Each row is a point on a landscape with many peaks, with its height.
From any point a climber steps to the highest of the 4 points nearest to it. It stops when none of these is higher. Distance is the straight distance between rows; heights are no part of it.
z642 height 338: [ 20  -8   2   5 -24  -6  -5   6  -5  26]
z429 height 518: [  9  27   8  31 -19  -5   7  21 -15  -9]
z360 height 647: [  1 -13  -2  -5  11  -6  -4 -14   5  11]
z15 height 255: [ -7  30  14  30 -19   3   0   0   3  -8]
z507 height 283: [ 20  -5  -3  -5 -24   9   4  16 -16   5]
z171 height 376: [-10  19   1  -1  -2   3   4  18   2  -4]
z639 height 194: [  1 -15  -6 -19  21   4  13   7   8 -15]
z924 height 81: [ 20 -34 -13   0  28 -16  -8 -18   4 -13]
z692 height 342: [-6 -2  0 -3  5 -4 -1 -4  4  7]
z164 height 259: [  3 -21  -3  -9  20  -4   0  -6   5  -1]
z63 height 322: [-16  22   4  -5   1   5   6  24   3 -11]
z250 height 298: [ -5   0   3 -10   8   3   5   9   7   0]
z440 height 694: [-17  25   3   3  22   2 -13 -24 -12 -27]
z977 height 345: [-19  22  12  16  -7   2  -7  -9   3  -6]
z169 height 499: [-27  24   7   5   7   3 -10 -15  -4 -17]
z761 height 361: [-10  18  14  26 -18   2  -8 -17   5  -2]
z526 height 544: [-10   4   5   8  -3  -2 -10 -19   2   8]
z583 height 501: [-23  21   3  -2  23  -2  -2  -1  -4 -23]
z669 height 154: [ 15 -17 -14 -23  -6  15  15   9   5  -4]
z581 height 54: [  9 -39  -8 -12  15  -1   9  -6  11  -9]
z730 height 586: [  4  -7  -1 -12  -2   6  10  10   7   5]
z44 height 396: [ -3  24   5  17 -16  -3   0  17  -2  -1]
z326 height 289: [  1  15  10  30 -22  -4  -7  -8   4   7]
z813 height 272: [  7 -17  -9   0  26 -14  -8 -24  -1  -2]
z823 height 340: [-15  14   4   4   2  -3  -2  -4   4   1]
z732 height 222: [ 11 -32  -4 -16   3   1  11  -2   8   9]
z897 height 538: [-14  30   6  14 -11  -1   0  13   1  -4]
z652 height 382: [-24  18   3   2  11   1  -6  -5   0  -8]
z649 height 486: [ -9  11   7  14 -11   0  -8  -8   1   8]
z547 height 312: [  4  -6  -7 -19  -1  10  14  16   6  -5]
z102 height 58: [  7 -31  -8 -11  15   2   9   2  13 -10]
z577 height 250: [ -9   5  -2 -14   5   5  11  18   4  -9]
z121 height 291: [ 10  17   4  11 -20   1   4  23 -12   1]
z968 height 477: [  2  10   3   3 -13  -2  -2  10  -1   9]
z355 height 393: [  3 -12   3   4  -7  -5  -5 -11   2  23]
z675 height 563: [ -7  16  -3   2  21  -2 -14 -25 -10 -22]
z246 height 636: [ -8  -2  -3   1  20  -6  -4 -19   0  -6]
z555 height 359: [-16   2  -1 -10  22   0   5   5   5 -17]
z933 height 333: [  9   4   0  -6 -18   5   5  25  -8   5]
z520 height 541: [-21  17   8  11   9   1 -17 -26  -6 -15]
z855 height 293: [  3 -13  -5  -8  28  -8  -2 -11   1  -9]
z297 height 401: [  5 -21  -3 -10   3  -2   1  -9   3  20]
z881 height 325: [  7 -15   0 -11  -4   2   7   3   5  15]
z738 height 256: [ 25 -23 -12 -19 -16  13   8   5  -1  17]
z207 height 339: [ 12   9   3  15 -25  -3   1  15  -7  15]
z751 height 97: [  7 -31  -9 -10  25  -4   3  -2   7 -12]
z482 height 398: [  0  -5  -5   3  23 -10 -12 -28  -6  -6]
z812 height 287: [  1   9   0 -11  -8   8   7  23  -3   0]
z249 height 253: [ 25 -14  -7  -2 -30   9   4  18 -28   9]
z101 height 320: [ 23 -19  -3  -8 -19   2   2   3  -3  27]
z499 height 351: [ 16  -9   0   5 -24  -5  -6  -1   0  33]
z898 height 323: [-3 -3  3  0 -6  0 -3  1  4 16]

Where does a climber stop that starts at each point below?
z555: z440
z499: z360
z581: z360
z577: z897
z326: z526
z761: z526
z732: z360
z652: z440
z977: z440
z823: z526
z507: z968
z738: z730
